Points, in no order, along strands that fork, close into loops and pass close to each other.
In the rows, 128 means zero.
Two points are linked if the straight distance between their rows is under 74.1. Some points are linked to none.
(1227): [120  82  83 140 123 148 143 125 132 161 144 103 139 105 148 161 108 107
 191 139 155 140 139 146 131]
(1522): [100 116 142 210 141 133 111 123 102 115 126 126 129 107 103 124 129 183
 139 104 140 118 159 125  75]
(938): [127 142 205  98  90 132 138 155 169  98  96 130  96 155 135  96 110 118
 140  92 100  99 159 129 143]
(549): [131 102 129 157 124 129 124 128 103 100 133 119 136 147 152 132 126 140
 169  97 155 114 139 155 115]
(154): [157 119 130  66  67 144 162 150 158 143 111 102  74 128 210 101  81 125
 165 131 118 136 136 149 165]
(1709): [129 184 161  77 151  97  98 148 149 117 119 132 121 154  78 123 166 126
  39 146  72 126 105 109 143]
(548): [184 143 155  82  93 122 151 138 106 105 104 118 126 143 139 117 103 149
 119 134  96 125 111 104 162]
(1193): [160 113 130  48  65 138 166 146 161 151 105  93  96 107 194 121  73 118
 162 143 119 133 125 128 175]
(495): [120 114 130 140 127 121 130 141 132 112 122 116 142 126 137 128 129 126
 166 103 159 110 158 141 106]
(2149): [151 105  89 173 171 144  89  93  90 142 155 159 145 168 106 170 176 106
 128 139 143 170 101 146 139]
(1385): [111 147 150 135  88 126 196 134 164 134  90  90 134  62 140  89  92 137
 169 103 126  72 178  83 107]
(2230): [ 82 119 116 185 167 131 118 159 168 195 128 132 145  86  85 140 139 104
 152  91 141 123 199 143  75]
(53): [121 145 176  30 102 108 136 177 218 160 112 127 110 121 124 120 115  66
  94 165  87 147 129 132 191]
(344): [ 97 152 138 155 158 110 101 108  92 119 132 140 141  86  92 112 132 159
  92 139 113 105 121  93  99]
(1098): [125 167 181 102 133 103  79 137 134  80 115 157 109 193 109 124 161 152
  79 110 108 135 114 148 141]
(502): [117 119 117 183 130 139 154 125 119 153 143 113 163  53 124 109 103 147
 157 116 148  98 165 102  84]
(174): [115 172 146  98 156 102 108 150 157 123 122 135 133 144  89 129 160 112
  64 133  99 114 122 113 124]
(1437): [172 106  78 155 137 155 141  90  73 134 157 113 160 120 117 139 132 128
 119 162 129 142  81  94 140]
(1483): [121 142 126  52 110 118 143 168 228 169 129 135 108 124 176 133 112  75
 114 162 128 151 145 161 161]
(186): [ 96 100  96 132  98 135 177 151 168 167 124  90 133  51 151 134  89 102
 218 122 161  99 189 131 100]
(761): [149 118 102 203 153 155 117  73  76 152 159 124 169  89 113 131 133 151
 126 144 133 131 116  99 121]
(188): [163 105  86 134 127 144 136 110  81 129 154 107 142 130 124 154 122 120
 139 161 141 141  77 116 145]
(1814): [116 136  90  97 114 123 180 147 160 172 131  92 147  48 132 115 100 103
 150 162 135 105 145  95 122]
(2124): [104 160 193 116 126 108  85 140 148  79  99 154  94 186 116 118 152 152
 100 104 109 121 126 144 136]
(1693): [139 144 123 122 142 115 138 115 106 119 128 121 154 102 115 111 131 141
  85 151 123 117 108  87 121]
(1468): [133 152 191 117  85 135 176 122 140  93  89 113  93 112 118  91 103 165
 118 112  96  83 148  86 113]
(865): [ 86 110 163 201 141 129  79 136 114  90 129 162 118 159 120 140 146 160
 153  73 157 126 170 184  80]
(2097): [ 67  98  91 134 176 130  96 153 185 195 140 173 128 135 105 155 151  67
 152 107 142 169 179 176 115]
(2068): [115 131 141 186 152 109  98 113  58  56 125 147 109 153  92 118 156 185
  93 118 124 121  97 124 111]
(326): [117 141 214  94  86 137 125 164 181  93  97 142  94 177 146  83 123 113
 119  84 100 109 159 152 142]
(424): [162 124 115 173 161 137 105  76  52  89 154 140 147 145 101 136 158 175
  71 154 124 140  73  97 124]
(1658): [123 140 168 128 120 111 122 131 131  90  97 138 118 153 135 129 141 157
 132 100 127 106 141 129 118]
(1831): [ 74  83  91 145 162 133 104 156 182 166 145 180 118 152 132 139 156  73
 157 104 148 179 173 198 116]
(1471): [ 72 131 162 177 137 117 108 146 135  91 103 125 102 132 118 130 138 161
 158  88 133 101 170 145  86]
(993): [161  96  58 190 119 165 124  71  82 154 156 105 150 131 140 170 129 130
 191 136 146 155 107 134 135]
(1283): [104 102 141 162 180 131  62 134 122  90 146 184 121 202 119 139 175 131
 108  91 139 165 137 190 103]
(1943): [100 129 111 168 169 129 117 136 138 171 136 139 153  84  82 121 135 114
 119 123 128 109 162 113  79]
(1406): [165 141 148 109 114 127 115 155 120  81 107 159  93 223 169  93 149 133
 102 112 121 158 113 181 155]
(254): [158 100 108  85  82 134 151 137 127 138 123 107  88 157 221 126 104 126
 150 126 145 156 107 172 158]
(564): [128 135  92 110 146 118 154 126 114 160 146 118 158  75 107 112 118 105
 102 166 132 117 116  82 125]
(863): [ 73  97  88 162 183 121 102 150 170 222 147 169 128 119  80 174 161  71
 155 106 142 157 184 160 118]
(283): [119 103  99 132 160 132 122 139 144 156 149 137 142 116 100 153 145  91
 146 140 137 146 136 137 126]
(1494): [101 117 133 200 127 134 136 113 110 138 131 120 154  59 118 107 101 171
 150 111 149 101 169 114  74]
(159): [128 142 122 118 117 113 163 139 143 131 117 105 141  87 128 114 120 120
 143 127 129  95 152 104 113]
(1524): [156 134 181 106  74 141 137 132 122  81  96 124  88 173 171  87 102 152
 150  84 121 108 145 136 142]
(852): [184 111  86 111 123 142 113 100  67 124 167 121 136 173 131 163 129 129
 112 172 136 180  36 124 166]
(82): [ 96 121 134 157 111 133 127 164 158 106 115 145 101 164 169 106 135 106
 170  64 166 121 183 203  98]
(2240): [145 155 125  86 171 103  90 151 125 126 140 145 140 164  93 141 163 110
  57 154 113 149  97 119 138]
(1025): [166 109  85  98 161 132 105 119 103 152 169 148 140 165 103 171 151 100
  91 188 134 183  49 114 159]
(1824): [143 114 119 210 149 143 111  55  58 136 157 132 169  75 111 134 123 179
 129 149 128 121 118  78 120]
(1779): [181 122 166 119 102 127 131 106  62  63  97 128 100 182 162 115 119 188
 128 102 126 126 103 125 148]
(767): [136 107 122 221 135 157 131  92  90 135 144 117 148  96 124 125 118 168
 149 113 147 120 145 114  94]
(1390): [183 125  94  86 139 123 113 126  86 130 162 130 133 163 124 164 136 117
  90 190 125 177  35 113 168]
(774): [144  82  56 168 103 167 155  92 102 166 153  85 147  80 151 170 100 123
 199 144 150 141 116 130 124]
(2170): [112 127 121 103  87 117 161 156 172 137 108  99 124  94 155 120 102 105
 189 116 145  94 168 132 142]
(555): [ 90 173 154 102 148 108 132 161 195 152 121 111 127 106  84 110 145  99
  89 118  95  91 153 116 113]
(369): [ 88 116 152 189 171 127  64 130 123 104 132 162 120 154  97 154 162 143
 141  88 144 142 156 170  79]
(1382): [135  76  74 124 126 162 120  98 127 154 165 130 126 150 170 160 123 112
 159 143 150 182  91 170 139]
(652): [153 126 129 118 125 121 106 166 125  79 120 156  97 231 165 114 160 119
 100 108 141 171 114 203 143]
(2181): [ 81 181 161 148 128 109 127 106 113  95 108 139 111  90  94  97 121 173
  98 111 101  90 137  93 109]
(769): [144  94  90 160 117 165 101 100  82  98 156 144 122 205 162 133 144 123
 137 111 156 166  94 194 133]
(180): [141 131 106  34 120 120 149 150 192 190 139 115 137 105 173 157  96  90
 133 178 137 151 117 131 152]
(1145): [145 138 120 144 141 121 136 100  77  94 136 125 142 114 119 122 137 176
  92 143 123 119  99  92 120]
(1690): [130 125 132 197 138 132 129  70  53 102 152 126 144  84 113 122 114 189
 119 139 131 106 114  86 114]
(2095): [ 69 136 120 159 177 132 111 175 188 202 128 131 145  90  73 140 135  83
 145 103 124 117 198 149  73]
(763): [152 114 108  95  84 135 147 124  97 126 128 115 105 143 195 122 102 132
 155 126 150 147  98 149 164]
(1978): [112 185 164  83 140  99 135  99 120 140 128 125 150  62  85 116 113 142
  83 153  88  81 123  52 128]
(1974): [ 79 117 117 190 186 133 105 145 155 208 128 142 138 110  74 155 158 107
 142  84 148 136 196 152  78]
(2180): [163 143 205  82  96 126 108 142 130  74  96 155  97 195 137  92 118 136
  86 127  79 135 108 131 157]
(1265): [ 86 100  90 147 115 136 155 160 184 184 126  99 138  55 122 144  97  94
 201 125 158 108 200 137  92]
(1739): [167 136 129 140 119 123 157  90  60  91 128 108 141 124 141 116 125 179
 100 137 126 122  95  98 133]
(2032): [160  95  71 105  96 149 172 106 110 166 157  69 147  75 163 155  89 132
 153 174 141 132  83 101 138]
(497): [160  96  83 127 132 148 113 100  89 133 166 124 135 160 137 167 130 114
 138 156 144 170  61 140 153]
(998): [142  76  77 101 115 163 141  95 134 165 159 112 123 141 201 153 105 103
 158 138 161 174  99 164 136]
(217): [164 119 153 140 111 120 104  98  57  62 118 135 115 194 166 125 140 183
 115 105 141 138  88 141 153]
(2166): [104 188 182 106 132 112 128 119 130 101 107 140  98 120  73  97 139 162
  59 134  74 102 107  87 134]
(320): [ 83 149 226 101 105 132 112 168 196 105  87 134  93 173 124  88 130 117
 109  78 104 110 160 151 132]
(983): [141 136 123  85 134 114 102 153 122 110 135 163 126 182 143 121 146 106
 101 142 144 162  91 157 163]
(1066): [109 156 127 110 162 109 112 147 154 130 128 127 142 127  90 129 149 111
  92 133 112 113 139 119 102]
(1854): [102 101 100 122 118 141 125 156 153 126 137 152 109 156 158 122 125  98
 161 110 158 143 156 191 125]
(258): [ 96 160 161  87 126 108 114 162 199 135 115 132 124 147 105 123 145  88
 117 105 113 111 156 151 132]
(173): [ 95 155 140 106 139 106 113 162 187 129 130 129 141 137 109 130 143  85
 140 108 125 110 161 141 111]
(2169): [127 113  95  56 130 125 139 143 185 170 145 124 136 121 176 148 105  84
 138 160 148 157 117 152 143]
(1738): [158 126 151 141 111 123 135 102  70  69 107 112 116 159 159 120 121 181
 141  97 138 109 119 126 131]
(1679): [ 67 182 170 158 113 117 141 113 120  98  97 132 100  77  99  96 107 168
 123 103 110  79 159  92 100]
(1381): [114 140 206 106  91 131 147 152 172 101  82 110  98 133 128 105 112 133
 141  94 107  84 170 108 124]
(1235): [159  82  69  92 135 149 147 100 147 187 159 104 146 103 147 179 112  99
 153 173 148 171  78 114 137]
(336): [ 64 149 175 187 115 116 120 150 140  85  86 116  99 124 124 121 121 174
 166  74 131  88 180 137  77]
(2216): [130 143 132  78 111 116 124 161 158 121 124 144 111 157 153 118 130 103
 122 132 128 144 127 164 159]
(569): [157 149 178  92 101 127 108 155 131  84 100 162  96 212 154  95 134 137
 100 115  94 144 114 164 157]
(630): [143 107 129 180 114 135 146 100  76  86 119  88 133 126 157 129 114 177
 160  97 150 105 132 127 106]
(57): [141 143 127  68 120 115 122 154 139 124 128 147 123 156 146 131 133 103
 113 150 130 154  99 153 177]
(69): [131 102 102 125 127 142 115 126 104 112 150 142 132 165 154 134 132 115
 140 126 160 155 108 169 143]
(1591): [143 114 122 195 116 135 145  72  46  73 139 115 137 108 137 124 114 205
 125 127 137 113 112 106 110]
(171): [151 127 127 165 164 126 115  68  47 121 160 136 165  84  97 124 117 172
  87 170 117 116  78  61 132]
(219): [143  88  83 179 132 172 102  91  91 118 155 161 132 195 145 147 147 119
 147 106 152 180 106 187 137]
(366): [137  82  73 143 112 159 159 115 122 165 143  89 147  73 149 149 102 120
 183 152 153 129 119 119 127]
(1078): [157 107 101 163 171 148  74  90  93 120 165 182 143 204 110 164 181 112
 109 136 134 185  78 154 150]
(2150): [113 156 131 119 103 116 172 139 160 145 113 103 139  66 126 100 102 129
 145 125 118  85 172  85 108]
(1894): [ 71 195 174 110 141  97 127 113 149 132 119 129 123  72  72 101 122 141
  90 124  81  84 133  85 126]
(2235): [133 173 151  92 138 105 150  94  91 125 126 125 160  54 101 120 111 161
  90 152 104  86 117  36 139]
(1509): [134 130 113 140 129 124 156 128 118 128 128 103 155  80 130 115 108 130
 135 126 130 105 136  91 114]
(1160): [122 102 103 145 126 139 136 138 126 134 133 118 144 109 138 139 120 107
 185 115 158 128 143 143 122]
(587): [156 121 150  80  65 145 150 165 166 122 106 121  66 152 185  90  93 111
 148 121 115 128 143 166 166]
(2163): [ 89 110 108 178 191 127  90 142 155 203 142 164 144 135  75 172 172  89
 141  90 138 152 186 158  94]
(2158): [115 159 171 118  83 132 189 124 164 115  89 103 117  61 131  85  90 149
 136 102 103  65 165  72 114]
(1247): [ 83 168 179 167 100 126 160 122 124  80  76 125  85  96 118  88 100 178
 145  92 107  75 161  90 102]
(644): [154  95  87 198 118 162 133  88  72 126 141 103 152 128 141 159 120 139
 186 118 149 140 121 137 120]
(18): [148 115 115 199 167 140  85  86  66 107 146 147 134 149  98 143 167 163
  88 150 120 144  95 119 113]
(1617): [164 119 120  38  80 131 166 134 167 174 115  87 118 100 208 131  67 116
 159 158 127 141 123 123 162]
(600): [156 105  93 173 156 149 120 111 101 139 154 131 148 124 103 150 155 120
 135 144 135 149 117 117 128]
(2051): [111 117 104 116  94 128 181 154 159 158 118  87 131  71 157 131  93 107
 200 128 154  93 168 128 120]
(114): [139  86  67 142 138 159 116  80 126 173 165 143 129 148 145 172 137 104
 163 148 145 185  89 154 145]
(1431): [ 75 163 197  97 128 118 106 163 207 119  99 137 111 163 109 112 144 106
 108  76 108 114 153 159 131]
(351): [114 111 124 199 194 128  67 118 116 145 142 173 140 174  97 171 183 125
 125 107 142 167 149 159 102]
(1802): [111 114  95 167 166 143 127 133 136 188 147 133 157  64  87 132 130  96
 130 134 135 132 157 110 103]
(1041): [160 125 115 164 164 139 104  59  48 116 159 144 159 115 102 124 142 166
  76 171 123 138  72  78 126]
(725): [140 139 133 138 152 114 125  74  58 127 146 122 171  63 103 134 106 164
  94 170 118 101  96  47 124]
(84): [125  96 101 115 140 132 123 132 130 132 151 142 143 144 126 153 134  96
 145 139 148 152 115 150 148]
(1127): [149 113 112  66  90 140 154 146 157 144 118 109  87 145 209 117  97 120
 152 134 141 154 128 163 153]
(2224): [152 137 119  76 109 116 135 149 114 130 130 126 130 147 145 131 130 120
 125 153 134 137 101 130 172]
(764): [ 83 163 129 105 156 107 132 170 204 168 133 116 144  92  77 128 133  70
 111 123 106  94 166 129 105]
(1754): [ 88 139 144 138 158 112  99 158 163 131 126 141 143 133 108 139 146  98
 141 100 130 108 171 151  90]
(613): [147 146 139 135 142 105 119 107  62  73 124 139 120 149 101 127 159 187
  58 149 118 134  82  99 134]
(1818): [167 133 112  26  94 115 164 142 188 187 123 104 130 107 202 146  79  97
 141 173 125 154 105 131 162]
(1734): [140 133  85  95 121 121 166 136 126 152 134 104 143  83 128 122 114 108
 122 168 136 119 109  95 141]
(882): [134 155 183  44 109 102 143 182 196 155 114 108 127 122  77 114 117  80
  58 164  56 135 109  98 184]
(2185): [128 176 203  72 137 107 114 152 158 108 100 133 104 153  73 112 141 137
  31 149  56 126  99 103 146]
(1725): [131 133 111 134 152 128 137 117 107 139 146 119 165  82 113 110 123 130
 111 148 128 114 124  90 113]
(660): [102 144 136 195 149 116  90 105  54  79 138 151 121 128  83 115 147 183
  81 125 120 118 106 106 110]
(505): [118 126 146 109  90 121 164 155 161 127  90 100 118 103 159 107 104 122
 195  92 139  82 179 126 128]
(417): [186 145 141  95 103 124 162 119  85  91  97 111 124 140 140 118 117 166
 106 134 106 125  90  90 148]
(2055): [134 103  83 142 125 143 173 119 114 165 147  95 158  55 135 127 105 119
 158 155 143 119 126  97 116]
(1364): [191 137 134 120 106 131 163  91  52  81 105 104 125 141 155 115 110 187
 102 133 117 124  83  85 152]
(1319): [170 112  63 146 155 147 128  80  94 177 169 129 147 107  99 148 152 107
 100 190 130 161  56  86 150]
(457): [ 82 123 109 128 121 117 151 169 183 163 124 104 140  74 122 133 104  88
 180 116 149  95 200 137  97]
(419): [102 130 122  57 105 122 146 161 216 170 129 125 117 104 165 140 112  81
 148 154 144 127 159 153 146]
(1850): [101 113 130 150 172 121  92 156 153 135 134 151 142 142  96 149 150 102
 140 102 139 136 166 163 100]
(1456): [157 118  51 199 146 155 127  79  94 195 153 127 150 102 118 174 151 115
 145 163 141 152 117 109 133]
(347): [129 166 151 132 141 106 118 104  79  79 121 148 113 127  99 105 138 184
  66 139 102 113  88  84 130]
(1846): [ 84 115 150 168 127 132 109 146 147 107 118 155 127 158 154 114 134 117
 177  67 161 122 181 191  87]
(1877): [112 142 107 111  90 117 196 137 165 162 115  90 148  38 130  98  90 111
 155 141 128  77 161  87 124]
(2074): [155 125  51 204 158 146 106  83  85 184 159 137 149 141 114 182 166 116
 151 160 145 167 110 128 133]
(1566): [154 143 131  92 109 113 141 145 111 113 118 114 133 143 133 121 121 127
 127 139 124 120 108 108 157]
(298): [113 118 121 128 119 132 125 158 154 106 113 145 105 180 162 107 139 103
 155  87 156 128 159 205 127]
(1040): [117  97  83 151 167 141 125 140 145 188 141 134 144  90  95 158 139  92
 143 148 137 147 148 122 121]
(372): [109 178 159 125 144 103 111 113 119 104 121 140 112 113  91 101 146 161
  65 136  96 108 107  90 125]
(1118): [119 141 190  31 103 102 139 197 210 158 111 117 114 117  92 118 108  63
  84 154  68 131 126 125 186]
(2168): [111 109 126 183 175 129  85 131 128 145 143 162 141 151  95 165 168 106
 137  96 141 156 156 158 107]
(1951): [150 146 142  98 133 104 125 133 117 101 115 133 135 150 113 129 143 146
  95 134 123 131 112 107 142]
(2232): [160 122 140  94  75 143 149 154 137 107 106 126  78 168 191  85 107 128
 150 111 121 137 136 165 165]
(403): [114 105  86 173 143 150 150 127 134 196 146 115 161  53 105 129 124 107
 157 142 142 129 158 110 107]
(184): [ 92  82  86 139 143 152 126 149 169 150 149 159 114 155 146 134 140  84
 160 116 160 160 163 199 112]
(208): [ 82 191 170 103 156  94 127 112 145 153 130 121 143  53  71 121 117 132
  87 138  83  73 133  66 118]
(494): [138 120 113  72 106 127 149 149 172 148 123 129  95 146 193 130 117 109
 132 152 146 156 112 172 158]
(1368): [147 105 116 146 162 142  85 109  91  95 157 165 144 198 122 143 168 117
 115 124 146 175  93 164 136]
(1056): [146 162 159  61 102 110 150 167 177 146 113 110 123 122 100 108 116  99
  74 162  69 119 120  87 166]
(1176): [161 133 184  94  87 138 146 135 126  88  97 120 104 155 154 104  98 156
 143 105 107 101 141 110 140]
(1626): [ 93 115 157 172 136 118  94 140 136  89 116 154 116 168 148 120 135 139
 154  72 157 126 168 186  94]
(446): [166 105 106 152 123 151 100 114  66  84 151 155 126 210 168 122 147 133
 115 112 156 164  81 180 144]
(1320): [149 145 140  96 131 107 104 146 107  98 129 146 137 177 123 130 156 127
 101 131 130 141 104 141 148]
(1660): [131 113  94  60 117 130 148 149 189 161 134 133 119 143 192 137 112  88
 131 146 144 161 123 174 145]
(1935): [ 68 144 122 130 169 119 115 178 199 184 134 123 140  91  73 135 131  70
 137 109 117 100 185 140  87]
(1122): [105 109 134 226 135 147 131 108 105 135 132 126 139  81 108 118 117 175
 146 110 156 116 164 125  76]
(322): [129 108  91 169 122 151 162 125 119 162 138 105 157  65 127 119 105 124
 166 128 153 113 158 109 105]
(1981): [110 134 116 138 160 117 123 146 140 142 138 121 150 101  94 122 143 108
 113 130 124 116 147 112  89]
(2244): [153 120  73 208 144 159 128  72  93 189 153 128 172  84 114 143 134 130
 145 150 138 137 125 104 127]
(730): [ 95 125 126 152 118 121 153 157 157 139 111 106 137  86 136 123 108 113
 180  99 151  86 191 130  88]
(970): [151 145 180 106  94 127 159 126 129  89  85 121 107 130 123 101 116 173
 125 115 105  94 135  99 123]
(1876): [111  75  71 141 157 157 113 110 156 174 166 173 117 169 147 167 155  89
 138 143 154 202 118 185 138]
(1664): [100 130 142 183 136 119 118 139 125 101 116 120 123 119 123 130 131 163
 145  96 140 104 162 141  76]
(151): [138 162 156  74 101 112 151 157 166 128 103 110 123 124 108 110 123 116
  97 142  87 109 128  94 157]
(1919): [159 136 144  54  81 115 147 156 154 135 106 128 109 134 161 125 101 118
 139 158 109 134 114 124 182]
(2242): [ 90 125 118  84 111 121 138 162 192 153 129 135 116 118 151 130 121  88
 151 133 146 125 159 162 140]
(1409): [122 184 188  86 124 113 130 131 150 108 105 127 104 128  83 101 138 149
  40 140  67 115 110  91 145]
(1289): [147 155 205  76 104 117 116 148 151  92  97 143 101 180 115 108 134 140
  85 129  86 124 126 123 151]
(713): [151  95  79  90 127 139 152 113 131 173 155  89 145  87 152 174 104 117
 145 179 145 148  85 109 131]
(1047): [ 77 151 184 174 100 127 146 140 142  85  77 111  88 110 119 104 107 176
 164  78 119  72 175 120  86]
(213): [162 128 142  91  94 123 139 143 116 107 109 136 109 169 168  99 116 130
 139 116 116 135 117 152 170]
(1931): [155 114 123 177 113 135 157  83  49  81 116  88 137 115 154 121 108 193
 140 116 141 106 118 109 117]
(1606): [124 139 200 110  74 140 170 147 177 109  85  96 100 117 136  97  94 136
 161  89 108  74 174 101 119]
(1003): [ 94 144 151 160 113 118 151 145 159 116  97 101 128 102 138 119 110 144
 174  90 142  84 185 133  81]
(2040): [127 147 197 112 107 126 103 141 145  74  96 155  89 185 149  95 141 151
 122  91 114 116 137 150 134]
(1274): [156 106 130 147 115 141 109  97  56  77 135 134 136 206 170 133 143 158
 128 109 152 151  87 161 145]
(1687): [137 125 141 164 147 110  90 104  58  59 134 143 115 171 102 138 167 184
  78 140 127 137  86 121 127]
(634): [167 125 124 105  83 134 139 126  82 100 115 121 111 168 189 106 108 140
 147 106 142 148 107 149 166]
(1119): [111 163 186 116  94 129 171 114 156 113  93 113 105  78 110  87  99 154
 106 115  95  78 152  73 122]
(912): [144 149 108  97 158 115 114 143 121 126 140 133 143 136  99 132 149 104
  72 161 117 130  97 107 133]
(1915): [ 80 145 142 119 138 118  98 166 182 119 131 165 116 176 131 111 151  88
 130  84 137 128 165 188 108]
(827): [139 110 124 170 183 124  75 108  86 101 137 159 137 168  87 147 177 143
  79 136 123 156 107 126 108]
(1719): [118 105 133 194 186 126  60 110  95 125 142 160 129 163  85 158 180 141
 100 119 128 156 131 145 105]
(520): [141 157 141  97 175 100  76 146 115  93 138 163 131 189  86 143 178 135
  52 146 106 150  91 129 136]
(411): [132 138 167 130 134 102  89 122  84  51 110 157 100 186 130 127 158 181
 107 108 128 131 105 145 130]
(986): [138 123  84  84 108 123 175 143 151 158 127  87 135  70 147 136 100 116
 155 169 137 112 119  93 142]
(1770): [ 97 140 143 184 155 112  93 102  71 105 146 149 135  93  76 114 129 168
  90 134 119 112 110  95 106]
(1131): [138  97  89 182 156 153  97  89  98 142 155 167 141 185 127 166 167 111
 150 122 142 181 112 166 142]
(1310): [130 121  86  56 133 121 171 148 203 191 136  95 141  52 152 148 100  90
 144 186 137 116 140 108 134]
(653): [139 158 132 115 144 103 148  86  82 115 132 118 164  55 115 117 100 162
 110 149 120  94 116  44 127]
(2251): [179 116  71 125 153 139 117  98  90 154 164 129 144 138  98 160 155 107
 100 187 128 167  49  96 152]
(876): [ 75 177 163 117 148 104 128 136 173 144 117 116 126  96  81 101 135 126
  87 121  93  84 141 105 106]
(2050): [138 110 150 160 114 125 132 115  90  78 113 107 130 147 162 126 124 168
 163  83 151 113 137 145 113]
(1414): [147  82  61 160 107 166 132  81 102 163 150  98 139 113 154 182 108 119
 193 141 151 159 117 144 132]
(2246): [118 131 129  87 108 117 138 155 152 129 121 130 122 131 148 127 124 105
 152 124 144 126 145 152 150]
(1540): [ 91 155 144 163 145 102 116 127 112 101 120 132 122 102 101 109 136 165
 105 120 120 103 135 106  87]
(287): [154 113  86 117 123 129 156 122 101 141 149  95 146  94 126 133 117 124
 126 166 141 134  90  98 144]
(740): [141 121 114 109 134 123 102 153 116  97 139 166 110 207 155 123 155 105
  95 125 136 172 102 193 150]
(915): [143 132 201 110  88 141 128 135 141  74  98 148  84 188 165  79 111 155
 138  87 108 110 149 150 136]
(2258): [112 133 166 131  95 127 164 144 168 113  83 102 114 111 146 109 107 131
 180  85 128  74 183 117 105]
(2151): [152 100 100 204 119 159 147 100  82 132 141  98 164 111 133 138 112 151
 166 127 150 119 135 120 100]
(1212): [152 104  58 170 146 153 112  78  97 164 159 141 136 150 124 184 146 105
 158 156 146 178  92 137 153]
(837): [174 123  71 161 147 156 132  77  73 158 165 126 169 102 109 128 135 124
 115 179 125 145  74  78 135]
(251): [151  76  77  93 123 151 146  93 154 181 162 115 147 120 183 174 104  98
 162 155 158 171  91 147 133]
(1155): [144 162 176  81 113 114 128 151 161 114 104 124 120 155 104 116 145 130
  90 127  86 115 130 107 149]
(607): [140 110 122 137 147 131  96 126  91 106 148 147 143 177 127 139 154 114
 122 120 147 149 104 151 138]
(307): [122 167 165  95 159  93  65 140 119  84 118 168 112 202  92 131 181 147
  51 128 100 148  96 151 140]
(130): [121 143 150  34  92 115 139 172 221 170 126 125 108 118 160 125 108  77
 114 169 102 144 140 150 179]

How many points has the smallest loop of links through each point below? Write - if it is on no loop.
(2242): 20
(2051): 9
(993): 12
(1193): 9
(2251): 9
(587): 8
(57): 6

A fork is a point with three links, a tip a point with one. Leave the first point through the second and follow the links. Name the first fork or tip that comes.
(915); (2040): (912)
(607); (1368): (2050)
(876); (555): (369)
(130); (53): (983)
